Points on a hilly landscape, in no order, each with its height.
From any point a ball rolls to the lowest of the 2 points nearest to it. It stops when none of these is lower. Distance is the straight distance between rows; heights are no part of it.
zisa h=4.89: [-10  18  24   4  -1  -9 -17  39  26  -6   2   0  34  -8  31  -2   6  28
   4 -39 -22  20  -4   4 -28  -4 -17 -18 -14 -19  -5   5 -27 -33 -10 -27
  26 -15   2 -13 -20]
tob h=5.58: [ 45  35   7  49   3   5 -18 -11 -11 -19  20   1 -10 -11  -1  18  -7  45
  -1 -43 -41   5  -8  14 -12  -8   0 -26 -31 -12 -10  -4  64 -12  -2 -44
  27 -43   5   7  33]
tepon h=3.84: [  5 -10   5  28 -25  -2  -7 -29   1 -18  -9  19 -10   1 -22 -12   1  24
 -50  17 -11 -17  15 -15  22  26   3  13  37   4 -11   2  30   3  -1  35
 -17   4   2 -13   8]
fis h=6.06: [-18 -15  21 -27 -17   7 -28   7 -14  10 -20  16  -6  28  10  -4  -4 -24
 -13  30  32 -22  20   1  -6 -15  -5  31  33 -10  13  -5 -17  13  -3   9
  -4  40   0 -23  -5]
Ziker h=6.19: [  0  19  -7  32  11   4   0 -14   3  -7  38  -7 -25   2 -15   8  17 -15
 -16 -29 -43 -24 -18  29  21 -12  -8 -14 -19 -35  -1 -17  47  40  24  15
   5 -35 -13  19  14]
Dagi h=6.33: [  1  10  10   3  16 -11   1 -28   5 -27  28  -6  -8  -8  -2  -7  34 -19
 -11 -14 -37  -7 -14  34  20  -4   3 -12 -21 -29  -8 -19  25  35  33   7
  16 -42  -6   8  -8]
dotis h=4.83: [-20 -13 -29  -6  50 -24  28  22   5  34   3 -13   0  13   3 -11  -5  -1
  59  -7  -3  22 -20 -17   0 -16   8  11 -38 -15  15   3 -37  -5  16  23
 -10 -21 -15  19  32]
vatas h=5.70: [  4  19  -3 -53 -42  38   5 -22 -10  14  -4  26  -5 -39  50  29   8 -34
  22  21  53  24   0   7   2  25  -7  30 -10  32  -8   1  -7   2 -11 -58
  19  22   9   1  -4]
bape h=0.54: [  8 -11 -16  22  33 -11  37 -18  -1   4 -10 -34 -18  18 -36  -6  -6  31
  13  -1 -26  -8 -12   0  30  15  -9 -14  20  -2  17   9  11 -23   9  23
 -24 -14 -12  34   5]
gop h=5.88: [ 21  10 -15  25 -36  24 -18  13   5 -39  16  28  18 -34 -17  14  -7 -12
 -23   6 -10  23   7 -21 -31   0  22 -29 -44  16 -21 -11  24  14 -27  24
   1  -9   7 -11  10]
relo h=5.23: [  3 -42  27  -9  26 -31  -6 -34  -5   7 -31   0   3 -12 -34  23 -11   0
 -35 -12  22 -25  17  27 -19   3 -27  10  31  18  30   5  16   1  12  -7
  -6   2  28  -7 -32]
govi h=3.15: [  8  43  -2  38  31   7 -14  34  14   1  20 -27  11  33  17  -4  -4  40
  26 -32 -39  13 -19  -4   1 -26 -13   5  -6 -33 -24   2  10 -30 -17 -35
  20  -8 -21   3  25]
Gib h=1.74: [ -5  18 -35  31  34  -1   8  24  21   7  -8 -41  15  37 -13 -11  -4  24
  25 -13 -29   4 -21  -6  15 -29  -8   5  21 -23   2  10   0 -24  -1   9
 -20   9 -33  24  34]
fike h=2.97: [ 23  -4 -14 -32  -2  10  10  32 -13  20 -15  15  -3  -3  11   0 -16 -29
  22   6  31  -4  -2 -23 -16 -15  14  -5 -28   5   5  12 -24  -1 -14   0
 -11  17  13  -2  11]
movo h=5.48: [ -4  22  16 -30 -24  -7 -25  -5   5 -39  20  19  16 -15  17 -10  11 -48
  -8  17 -16  17   1  10  -8 -15  19  -5 -22  -8 -19 -12 -11  24  12 -16
  19  -4  -4 -19  -7]
Mar h=6.02: [ 20  20 -23  55  13   9  -5  -5   3   4  29  -1 -21  -4 -28  30  -5   5
 -17 -42 -43 -26 -16  22  -1 -14  -2 -17 -24 -23   5   5  66  17  10  -6
   1 -34  -4  24  28]
Neku h=2.51: [ 11 -17 -14  15 -18  21 -11  71  24  19  -9 -13  24  16  -8   8 -14   9
 -29 -10   5 -17 -16  -7 -22 -41  14   1  -3  -7   9  22  12   9 -27  27
 -23  51   1   4  17]
Taroz h=2.66: [ 29 -14 -26 -30  14   9  11 -11 -28  27 -15  17 -26 -21   5   7 -17 -33
  31   5  38  -5  -3  -1  -2   3  12   0 -30  12   7  16 -19  12   2 -12
   2   1  25   7   1]
Pugo h=4.54: [ 13 -26  -9  37  32 -31   9  21   2  22 -17  -7  -3  -8 -49  35 -14   7
 -22 -33 -21 -28 -13  18 -33 -23  -6 -12 -19   5  29  27  20  11  -2  -7
 -16 -16   9  18 -13]
dinob h=4.07: [ 23 -32 -21  47   0  -9   2   8  -2   6 -18  12  -6  -4 -62  18 -24   7
 -37   1  -9 -18   6 -11 -13   5  15  -6  19  19  16  28  32  -6 -11  25
 -29   4  12  14  10]
Duzut h=4.56: [  5 -15  12  27   3  -8  -9  13  21   7 -13   2  10   6 -26  20 -19  16
 -55 -28   2 -34   8  12 -14 -24 -26   4  23  -2  18  14  22   2 -14  13
 -18  14  15 -10   9]
bude h=5.84: [ 24  36 -10  51  27  10  -4   3  -1   4  21 -15 -13  10 -10  21 -12  34
  11 -47 -43 -12 -16  17   1 -15  -9  -7 -25 -30  -3   6  51  -4   4 -29
  10 -34  -7  20  31]
Vaku h=3.66: [ -3  32   8  28  35 -11  10 -10   5 -15  13 -20   2   7  29 -15  13  38
  21 -21 -53  19 -19  -3  15  12 -10 -15 -14 -22 -21   7  -9 -30   4 -22
  24 -34 -24   6  -1]
karom h=5.01: [-23  13  37 -30 -38   9  -3  30  24 -24   1   9  57 -45  24  14  12   6
  -4  -7   2  25  19   3 -55  11  -6 -13 -30  23 -11 -14 -10 -10 -10 -21
  16   0   4 -21 -31]
Nalad h=3.99: [ -3  31  24  12  11 -15   4 -24   5 -31  22 -15   7 -11  43 -29  30  24
   6 -19 -55  26 -20  11  12  11   9 -26 -16  -6 -30  -1  -4 -19  21 -32
  46 -36 -20   3 -12]
vik h=5.90: [-25  -7 -21 -46  21  14  18 -29  -3  39   2  -7 -22 -24  59  12  25  -6
  45  13  43  16  -6  20  31  41   0   9  14  16   2   8 -38   5  16 -44
  20  -6  25  15 -10]
digul h=4.55: [ -9  21  28 -37 -42  -7  -3  -8  11 -36  11   4  44 -40  31  -4  16 -16
  -2  12 -15  38   7   7 -24  22  22 -15 -23  22 -29 -10 -10  -7  25 -35
  28 -21  -5  -4 -13]
lapo h=5.55: [ -3 -25  36 -42 -11  -4 -32 -60   2  -5 -17   9  47 -39 -12  33   0  -6
 -27  21  33  10  12  16 -12  11   8  27  17  23   8  -2  26  -7  19 -26
   2   2  19 -25 -28]
zif h=6.66: [-30  26  29  34 -55  16 -25  -4   7 -36   5  26  24 -14  -6 -12  11  18
 -57  13   3   1  18  -8 -12  -3  -6  23   6  21 -33 -42  25  11 -21  19
  -4  18 -13 -44  -6]
bapi h=4.73: [  8 -20  11  27  29 -42  -3  18   6  20 -17  -5  10 -23 -19  28  -3  20
 -23 -50 -13 -26  -8  39 -39 -23 -17  -5 -29  -3  32  19   7   9   7 -18
   4 -29  15  -2 -29]
kom h=4.87: [ -7 -27  16 -42   5  -6  -6  19   0  18 -21  -3  22  -4  12   9 -11   5
   1 -17  33  -3  15 -14 -33   8 -25  -9  26  14  15   9 -30 -29  -9 -13
  -8  18  17 -16 -27]
Bomas h=5.30: [-31 -16  12 -35  32  -8   2  -1 -16  28   0   5 -18  23  18 -11   7 -47
  30  13  25  -8  -5  14  12 -18  -4  18   0 -28  15 -26 -27  41  28  11
   2   6  -8   6 -10]
Totan h=5.41: [ -6 -24 -11 -20  33 -13  15  17  -9  31 -15  -9   5  11  -6  -6 -11   2
  31  -8  12  -5  -1 -12  -6  -7  -6  -8   4  -4  17  11 -35 -22   5   3
 -15  -2   7  14   3]
Duk h=5.81: [ -8  -2  -7 -55   0  23   1 -27 -12  34 -10  13 -12 -22  57  21  12 -30
  31  16  51   9   1  18  14  17  -9  21   7  13   0  11 -26   2   1 -51
  20  19  17   5  -9]
Zim h=6.08: [ 15  18  -6  26 -19   8 -31 -13   5 -34  25  22  -1 -10 -11   0  10  -7
 -43  -6 -33  -6   2   5   5 -12   8 -17 -10 -15 -21  -8  42  24  -5   7
  15 -19  -6  -7  18]
Gepo h=2.25: [ 36 -12 -35   3 -30  28  -2 -21 -26  13 -13  37 -41 -11  -8   0 -18 -30
   5  38  38   1   9 -12  13  21  22  17  -3  11  -3  12   6  18 -12  19
  -1  16  23  -7  23]
nufi h=2.90: [  0  15  13  23 -24  -7   9 -13  11 -19   1 -21   5  41   5 -17  -1  35
 -37  -9  -8  -6   7 -24  11  13 -31   0  52   9  -7   0  -2 -36 -22  19
 -10  27 -20 -18  -1]
lub h=1.16: [ -9  -2 -18  10  45 -16  27   3   8   9  -9 -35   9  28 -13 -12  -4  30
  29  -7 -23   9 -15 -11  16  -1 -17  -7  17 -15   9   9 -19 -37   8   9
 -16 -13 -17  19   9]
fivak h=4.51: [-15  10 -10 -18  25  -7  23  -8  -2  -2  28  -4 -32  22   3 -26  13 -25
  34  14 -12   7 -11   2  39   2  18  -3 -15 -14   2 -21 -22  37  29  23
  -2 -18 -14  11   0]
pakur h=4.88: [-22 -35  11 -13  42 -14  28 -13  -5  20   0 -23 -20   8 -14  -2  11   5
  33  -4   7  -1  -8  12  35  17 -16  -7   7  -5  19 -21 -10  13  36  17
  -8 -26   1  28 -20]
Gez h=4.08: [-13  42  -3  36  31 -10   4   3   4 -13  45 -22 -18  32  23 -32  11  11
  15  -7 -56   5 -25  -1  32 -23   5  -7  -4 -25 -21 -11   0  -1   2 -12
  24 -17 -45   7  12]
rig h=2.94: [ -2  -7  -6  10 -64  16 -16 -28 -24 -11  -4  41 -28  -1   0 -13  -3   4
  -7  61  22   2  16 -18  18  35  26  41  23   8 -19  -7   5  23  -1  25
  -8  22   3 -28  11]
dimo h=5.94: [-25 -21  12 -46   1  14 -19 -16 -23  26 -20   9 -13  14  32   6   2 -30
  14  28  47 -11  16  13   7  -4  -9  23  37  -4  12  -5 -28   2   0 -15
  10  39   9 -10 -12]
nef h=3.47: [ -1  39  15  43 -39  10   2  -2   4 -31  12 -20   8  20   3 -16   3  38
 -29  -1 -21   5   9 -30   5   4 -16  -5  19  14 -24  -5  12 -28 -41  10
   1  21 -36 -12   2]
zorad h=6.79: [-24  25  11  31 -57  29  -9  35   8 -27  14  14  16  -1  -7  -7   5  16
 -35  16   0  -1  17 -22 -24  -4   3   9 -15  16 -21 -22  10   3 -39  29
  -6  27 -11 -24   1]
tov h=2.32: [ 15   3   4  18  -1  -7  23 -37   3 -17  -7 -27 -13  26  -8 -18   1  45
 -21   3 -21 -10   3 -16  31  27 -15 -14  48  11  -1  14  12 -33  -8  23
 -14   7 -14  -1   0]
gusur h=5.07: [ -5 -31  19 -33  21 -19  -8 -17  -5  11 -21  -2  12  -7  -8   8  -6   2
 -10 -10  22 -13  14   9 -16  13 -21  -5  21   7  19  12 -12 -12  13 -11
  -3   1  25  -3 -33]
Zalo h=5.42: [-19  34  21 -37 -57  28  11   6   0 -31   6  34  19 -32  22   6   9 -40
   4  35  27  28  21  -3 -38   4  13  15 -34  39 -17 -35   1  10 -10 -22
   4  22  -7 -24  -8]
boru h=4.94: [-20 -18 -10  -1  50 -29  12  25  -6  29   0  -6   2  -8   1  -1  -6  -9
  39 -29  -7   7 -20   0 -14  -6   7   6 -57 -21  17   2 -36  13  29  21
   1 -32  -6  16   4]
bado h=6.05: [ 36 -12 -28  29 -11   9 -19  14  -4 -19   7  31   5 -34 -33  24 -16 -25
 -33   2  -9   9   2 -17 -30  -2  28 -22 -36   9   1  13  29  25 -15  19
 -12 -14  16  -5   7]
dut h=5.24: [ -4  16  20 -32 -46  17  -7  11  11 -36   3  24  40 -49  14  15   7 -26
  -2  16   7  28  17   1 -46   2  13 -11 -47  26 -18 -23   0   9  -8 -10
  11   1   7 -20  -9]
pedap h=3.70: [ -6  43   0  52  53  -8  10   7  10  19  15 -38   1  42  26   6   0  44
  32 -46 -30  10 -18  10   8 -17 -29  18   7 -42 -12  -8  20 -28  -2 -36
   8 -18 -23   3  35]
devu h=5.67: [ 13  19  -1  -8 -39  14 -18  -4  -1 -41  14  25   7 -22   0  -4   2 -30
 -17  21  -8  19  10 -15 -12  -2  22 -16 -28   6 -20 -12   2  21 -10   9
   5  -2  -2 -13   6]
zulal h=5.57: [ -5  39   7 -45 -60  36  21 -10  -8 -15   9  36  -7 -30  35   5   6 -43
  19  32  42  32  13  -3 -12  24   7  27 -20  44 -18 -20  -1   5  -5 -47
  12  22  -7  -8  -1]
Fuf h=1.73: [  4   2  15  14  32 -22  36 -39  10 -11  -5 -30  -6  24   2  -7  10  35
  -7 -24 -20  -8  -4   2  23  20 -33 -17  36  -2  12   5   3 -35   7   5
 -11 -15   0   6 -12]
Biv h=5.83: [-25 -15  32 -52   6  -4 -21 -29  -4   4  -9   4   9   8  19   3  11 -18
  -3  19  30  -3  21  13   4   8 -13  18  47  -6  14  -7 -12  -1  14 -20
   9  21  11 -13 -31]
ridun h=5.87: [ 13  25 -15  11 -24   7 -15   1  -2 -31  26  12  -8   4  -4 -15   1 -18
 -17  10 -33   1  -3 -12  13  -6  22 -16 -12 -10 -21  -2   5  19  -8  18
   5  -6 -16   2  14]
tosov h=3.27: [ 12  19  -4  11  11  -4   9  -7   2 -22   5 -14   7   7   1  -9  -1  27
   8  -6 -39   8  -8 -19  15   8  -1 -28  -7 -10 -11  17  -8 -27  -6  -5
   0 -18 -13  13  -3]
fus h=5.99: [-19 -23 -10 -35  32   7  21 -35  -7  23   6 -23 -26 -20  26   7  23   9
  47  13  33  10  -1  21  33  45  12  -4   9  19   6   0 -23   9  32 -21
  12 -21  32  25 -27]
motom h=5.25: [ -3 -23   4  -2  30 -23   9   2  -2   9 -16 -12   5   5 -25   3 -10  13
  -7 -21  -2 -17   5   4 -11  -5 -22 -12  12  -3  23  16  -9 -14   4   4
 -13  -8  13  14 -13]
Rema h=5.71: [-12 -28  33 -41  10  -3 -21 -64   0  -1 -10  -4  17 -10  -5  16  14  -3
 -19  19  28  -3  15  28  11  16  -6  25  41   9  17  -4  20  -3  27 -13
   7   6  26 -12 -31]
Pades h=6.50: [  7 -28   0   5  20 -12  -3 -28 -10  -5  -3   8 -21 -20 -40  18   7 -38
 -17   5  -9 -19  -3  28   4   2   5   0 -13 -14  24  -9  42  46  30  25
  -9 -24   5  12 -11]
gilu h=6.44: [-28  11  34   1 -49   6 -21  -8   5 -28  -4  17  17   3  -3 -10   5   6
 -46  21  16   0  28 -17  -3   9 -10  28  30  15 -13 -23   1   0 -12  13
 -12  29 -13 -36 -17]
Kasob h=5.39: [  8 -38  28 -15   8 -16 -34 -35  -5   0 -32  18  25 -37 -29  33 -14  -3
 -40   8  30 -10  17  12 -22  -1  -4  15  14  27  22   4  24   0   6 -10
  -7  10  24 -24 -34]
zinu h=4.74: [ 29   8 -44 -10 -13  19  18 -10 -18  18   2  17 -46  16  -6 -22 -12 -29
  25  31  19  -3  -5  -2  29  12  26   6  -5  -1   1  10 -11  21   1  27
  -7   7   8   3  29]
rov h=2.44: [  6  -4 -25 -37  17  20  14 -27 -20  32  -3  12 -40  -5  26  -2   1 -39
  41  20  40  -2  -8  17  25   5   1  13 -17   1   3  -1 -27  25  10 -11
  12   6  19   7   4]
led h=6.24: [-22  -4  34  -8 -24  -8 -27  -6   7 -11 -10  11   8  25   2 -13   1  -5
 -48  12  15 -18  22   1   2  -8 -23  30  49  -8   2  -8  -3   3  -2  10
  -8  31  -6 -31  -9]
Fubi h=5.52: [-37 -16  -6 -28  40 -22  16  30   3  39  -5  -3  14  26  18 -18   2  -2
  35 -10  16   7  -4 -20 -11 -15  -9   1  19 -21  11  -4 -49 -22   6   1
  -7  -3  -8  -4   3]
solen h=4.52: [ -6  36  31  11 -22  -4  -9  10  21 -28  15  -7  30  -3  26  -4   6  28
 -10 -24 -23  19   8  -8 -15  -3 -26 -22  -3   1 -22  -9  -3 -31 -22 -26
  24  -8  -9 -10 -18]
zile h=3.67: [ -2  28  -8 -13 -40   8  17  10  -5 -16  13   1  -5  16  14 -28  -3  -3
  12  28   5  12  15 -35  17  13  12  -8   9  16 -13  -2 -27 -22 -18   0
 -10  18 -26  -3  -1]
Fopi h=4.72: [ -2  -8 -44 -22  36  -8  32  15  -8  46  -5  -6 -17  18   1 -23 -11 -16
  63   3  22   8 -16 -15  17 -22   9  11 -22   2  12   0 -33   3   7  17
  -9   1  -6  13  40]
Rino h=2.98: [ 13 -34  -8  -8  -7   9  -4  59  -1  33 -31  -7   8  19  -3  -1 -20 -10
 -15   6  22 -29  -5  -8 -26 -38  15  12  14   0  12  15  -2   8 -18  32
 -29  51   6   0  24]
momi h=2.50: [  3  36 -11  26   2  16 -16  62  23  -4  19 -28  23  27   7   1  -5  29
  23 -16 -31  23 -22 -18  -7 -33  -1  -4 -11 -22 -18   3  -5 -30 -32 -21
   6  13 -18   1  19]
Damaz h=3.35: [  3 -34   4   9  -3   1 -10  27   1  21 -31   0  -1  20 -28   2 -18   1
 -37   1  10 -39   6   5 -18 -19  -7  18  37  -2  16  17   8   8  -5  34
 -24  32   7   0  19]
vaf h=5.20: [ 13 -11  26 -13  18   6  19 -62   7 -27   8 -17 -22  -2   2 -13  43  25
 -11  19  -6 -14   4   8  40  38  21 -15  33  28  -4  -4  31   6  31   9
   1 -23   7   0 -29]
nenon h=4.38: [  1  13 -32 -16 -11   1  20  32  -1  18  -4  -6  -1  30   6 -30  -6 -10
  34  16  16   4   0 -30  18 -18  16   1  10   0   3   4 -39 -19 -12   8
 -18  24 -15   4  28]
fub h=4.36: [  2 -25  -3  -4 -34  12  -1  23  -6  13 -27  -5   8   9 -24   4 -23  16
 -15   9  33  -9  19 -27 -19   8  -8   6  33  25   6   7  -8 -25 -29  30
 -24  44  11  -9   9]
madit h=5.19: [-29  -9  22 -23  35 -24   1  -1   3   7   9  -1   2   4   9 -10  20 -37
  16 -10  -2  -3 -10  22  10 -10 -11   9 -17 -37  11 -25 -14  41  40  10
  10 -23  -7   5 -23]
Vap h=4.45: [ -4  10   1   4 -27   7  -8  36  12  -7   2  -3  12  27  -5 -12  -6   4
 -17   4  -2  -9   8 -23   0 -15  -5  -1  13 -10  -5   3 -13  -8 -21  14
 -13  22 -13  -5   6]
meped h=3.71: [ 15 -40 -18  24 -17   3  -5  12 -11  18 -26  13 -13   4 -44   1 -26   5
 -21  19  12 -28   9  -8 -10  10  15  17  34   8   7  18  15   5  -8  39
 -25  24  15   8  27]
repuz h=5.18: [-12   5  31 -30 -15 -13 -11  20  20  -8  -9   7  48 -29  28   2   6   9
  -6 -24   2  18  11   0 -35  18 -10 -15  -8   2  -1   8 -28 -27   4 -27
  14 -12   7 -14 -33]
Buzud h=4.75: [-31 -35  -2 -27  40  -6  25 -10 -13  42   3 -12 -30   8  15  -3   8 -13
  56   8  35  12  -9   9  35  10  -5   4  -6  -4  11 -26 -29  27  29  11
   4 -15   4  20  -5]
pur h=6.30: [  3  32  18  23 -37   7 -34   3  11 -35  29  14  12  -2   6  -4  10   3
 -38  -9 -21   0  11   2  -5 -27  -5 -12 -11  -2 -27 -25  29  13 -21 -13
  26  -5 -12 -18   9]
Fisi h=1.14: [ -1 -26  13  21  31 -18  47 -32   2   5 -10 -36 -28  19 -31   0   4  27
  -3 -16 -12 -16  -7  20  30  22 -31 -13  39   9  23  -8  16 -15  21  22
 -22 -17   3  22 -11]
puvo h=2.60: [  9 -24 -17   5 -36  24 -23 -42 -29   2 -13  41 -42  -5   1   3  -5 -14
   3  56  29  -5   5   5  21  29  27  39  19   0  -2   5  12  29   1  24
   2  22  23 -16  15]
riti h=1.79: [ 10  15 -18  19  -8  25 -16  68  24   4   8 -19  24  20  -3   7  -9  15
   3 -18 -16   4 -24 -15 -10 -41   8  -8 -16 -16  -4  15   3  -9 -31   6
  -8  28  -7   7  22]
Zope h=4.64: [  5 -39   6 -23  -6   1   1  39  -2  21 -28 -15  19   1 -11  15 -24  14
 -10 -11  36  -7  10 -21 -36  -3 -20  -8  25  31  23   8 -19 -36 -30  10
 -21  42  19 -18 -13]
Mef h=4.81: [  2  -4  17   0  -7   3 -13  36  25  -1  -5  -3  24  14  -5   7  -8  15
 -34 -21   3 -15   7  -6 -20 -23 -27  -7  11  -6  11  10   0 -12 -25   7
  -8  20   9 -16  -7]
Zodab h=5.04: [ -5 -24  20 -20  29  -3  21 -41   1 -11   5 -21 -21  -6  -8  -1  34   7
  17   7   4  -5   0  23  35  31   7  -7  13   5   9 -15  13  16  43   6
   1 -32  14  18 -39]
vubaz h=4.04: [ 16 -37 -21  10 -36  13  -4   4 -24  27 -30  10 -19   1 -25   1 -24   8
   0  31  42 -14  19 -13  -2  18   7  19  34  21  -1  16  -3  -6 -26  29
 -16  39  25   1  29]
tebed h=4.05: [ -5  47  31  36 -24   0  -2  -3   4 -34  32 -18   7  12  30 -21   8  28
 -13  -9 -32  20   0 -19   4  -4 -21 -21  10  10 -31 -10   6 -30 -31 -30
  28   9 -41 -11 -10]
kek h=4.34: [-15  26  -3   4  19 -11   5  -4   3 -23  41  -6 -17  21  13 -32  15 -15
   7   5 -44  -2 -15   3  33 -12  13 -12  -9 -23 -14 -15 -12  21  17   5
  12 -18 -28   9  -4]
nipo h=1.85: [ 19 -16 -24 -13 -27  36  -9 -26 -27  28 -29  32 -35 -16  19  19 -13 -28
   7  34  55  -9   8   4  11   9   0  28   2  18  -4  12  -7   3 -25  -2
  12  35  21  -5  13]
galeg h=5.06: [-22  -2   3  -2  37 -24  -3  11   3   9  14  -3   4 -13  -1  -3   8 -21
  20 -34 -23   3 -19  19  -4 -13  -5   0 -49 -34   7  -8 -17  31  35  14
  14 -41  -2  14  -7]
musa h=4.06: [-16  28 -12   8 -26  -2   8  45   8 -10  19  -9   7  36  14 -32  -3  -6
  13  15  -5  11   1 -31  10 -22   9   1  14  -6  -9  -2 -36 -26 -24  -2
 -12  25 -36  -6   6]
sife h=6.56: [-13  35  18  23 -42  21 -22  48  17 -24  30   2  15  11   7  -6   3  12
 -23  -6 -13   8   8 -13 -17 -28  -7  -9 -17   2 -20 -21   7  -2 -40  -5
  17  17 -13 -13  -4]
muvuz h=4.57: [  9  -4 -45 -20  -4  10  24  12 -17  39 -13  -1 -27  26  -2 -24 -11 -15
  41  21  31  -6  -3  -8  32  -6  12   5  11   7   3   7 -29  -2  -7  12
 -11  19   2  10  36]
mut h=2.18: [ 18 -26 -35 -14  11  30   8 -30 -29  47 -31  14 -49 -13  28  15  -7 -36
  21  22  51 -17 -11  26  19  -4 -11  19  -5  15  -1  11 -19  10 -19  -7
  13  26  23  10  13]
zefon h=4.10: [-16  37 -12  46  42  -6  16   5  13   8  28 -36  -9  44  12 -13  10  28
  27 -22 -45   5 -25   2  32 -22 -19  11   3 -34 -14 -11  14  -7   3  -9
   8 -13 -49  17  30]
Dasi h=3.40: [ -4 -15   5  20 -48  10 -21 -11 -11 -11 -17  30  -1  -1 -23  -6 -11  16
 -33  36  15  -9  18 -25   3  24   7  31  32   5 -14  -2  12  11  -5  36
 -20  21   7 -24  10]
Tuv h=6.31: [ 24 -27 -19  -1  17 -14   1  -9 -20   0 -12  14 -12 -22 -38  15 -16 -19
  -3   3  -1 -12   2  -2 -13   5  20 -17 -21   5  19  20  10  15   3   7
 -12 -15  20  15 -12]
zagon h=5.28: [ 36  18   7  45  -3 -16 -21  -4   4  -8  13   5   7 -29  -6  29  -4  45
 -16 -57 -25  -2   2  39 -24 -13  -5 -18 -37  -5  12   4  48  -8  -1 -44
  25 -49  26  -4   8]
rozu h=4.62: [-24  -8   2 -35  35 -12  20 -15  -1  13  23  -4 -26  -1  22 -16  19 -26
  52   5   7  25 -14  10  31  18  16   8 -30 -10   1 -24 -33  36  45  11
   8 -31   0  10 -12]
tik h=4.98: [ 20   0  12  33   5 -30 -15   5  13  -5 -11  -3  20 -31  -7  26  -3  42
 -24 -55 -19  -1   1  36 -34  -3 -13 -12 -31   0  18  24  11 -20  -2 -34
  13 -39  26 -13 -21]
venum h=2.81: [ 29  30 -31  41  10  13   3   2   2 -21  10 -22   0  12 -17   0  -9  23
   6  -3 -49   1 -20 -17  17  -3   8 -19  -8 -18 -15  19  21 -17 -16  10
  -5 -12 -27  24  23]
Fepo h=4.77: [-25  23  35 -51 -43   1   7  15  10 -19   4  14  48 -39  39   6  13 -18
  10   8  14  33  20  -3 -37  31   8   2  -9  28 -15 -13 -17 -10   8 -38
  14   2  -5  -9 -25]
Gedal h=6.07: [ -2 -21 -12 -29  29  -8  19 -32 -16  14  -4 -13 -17 -31   3   1  10  10
  35  -2  13  16  -3  14  14  50  27 -11 -22  19  14  12 -20   0  42 -20
   7 -37  31  31 -28]
sipan h=5.32: [-17  16  17 -29  12 -15 -11 -11   3 -22  25   7   2   2  15 -19  23 -47
   5  11 -16   4  -5  22  10 -13  16   4 -14 -26  -5 -17 -13  34  32  -7
  16 -15  -6  -7 -16]
sal h=4.28: [ -1  24  15 -12 -16 -10  -1 -13  10 -37  11  -3  23 -25  28 -17  16  10
   1  -6 -37  25  -3  -3  -2  20  13 -31 -19   6 -27   4 -12 -16  13 -25
  25 -32  -8   5 -15]
Gom h=4.23: [  5 -15  12  13  -2 -12 -10 -22   5 -14 -16  11   4  -5 -30   7 -10  10
 -51  -6  -2 -24  16   1   4   6 -16   3  26   5   9   8  22  -2  -3  16
 -15   3  17  -9  -2]
fiva h=5.40: [-44 -29   0 -35  48 -20  17  19 -11  52  -4   4  -3  22  29 -14   6 -27
  42   2  39   4  -4  -6  -4 -16  -8  13   9 -23  11 -25 -45  13  16   3
   3  -4  -9  -1  -1]
teg h=2.30: [ 27  28 -43  45   8  14   0  19  15 -13 -15 -45  14  25 -24  -1 -11  34
  15  -2 -34   8 -20 -13  13 -14   4  -2  16 -13 -10  27  21 -29 -16   8
 -21  18 -32  27  35]
gubik h=3.33: [ 11  13  -7 -22 -35  18  14  22  -3  -6  -2  14   4  -3   2  -6  -9 -11
  13  13  18  11  15 -33  -5   6  11 -12 -18  13  -5   2 -22 -13 -23   3
 -11  17   0  -3   4]
mireg h=6.42: [ 25 -33 -19   3  15 -10 -15 -38 -18 -13  -5  27 -10 -36 -39  22   2 -38
 -19  20  -1   0   4  15  -9  13  32  -3 -18   5  16   4  41  33  22  12
  -6 -25  20   0 -14]
lita h=6.21: [ 39 -27 -26  11  11  -5  -4  27 -11  10 -13  18  -5 -18 -32  22 -25 -28
 -14  -1   3 -16  -8 -11 -34 -16  31 -14 -31  10  18  25  13  22 -15  15
 -19   1  18   6   1]
varo h=4.33: [ 16 -23 -30  51  20 -13  15  17   8  19 -19 -13  -6   7 -66  25 -21  10
 -18 -18 -23 -24 -13   9 -21 -15   6  -9   9  11  23  33  32  -5  -5   8
 -31   6   0  32  11]

Two balls start at each pair of points below. Name the first point that both come to, or write never.
fiva / sipan | madit
digul / zisa | bape
movo / Vap | musa

Where does a ball stop that starts at each point below?
solen | bape
Mar | riti
fus | bape
Mef | nipo
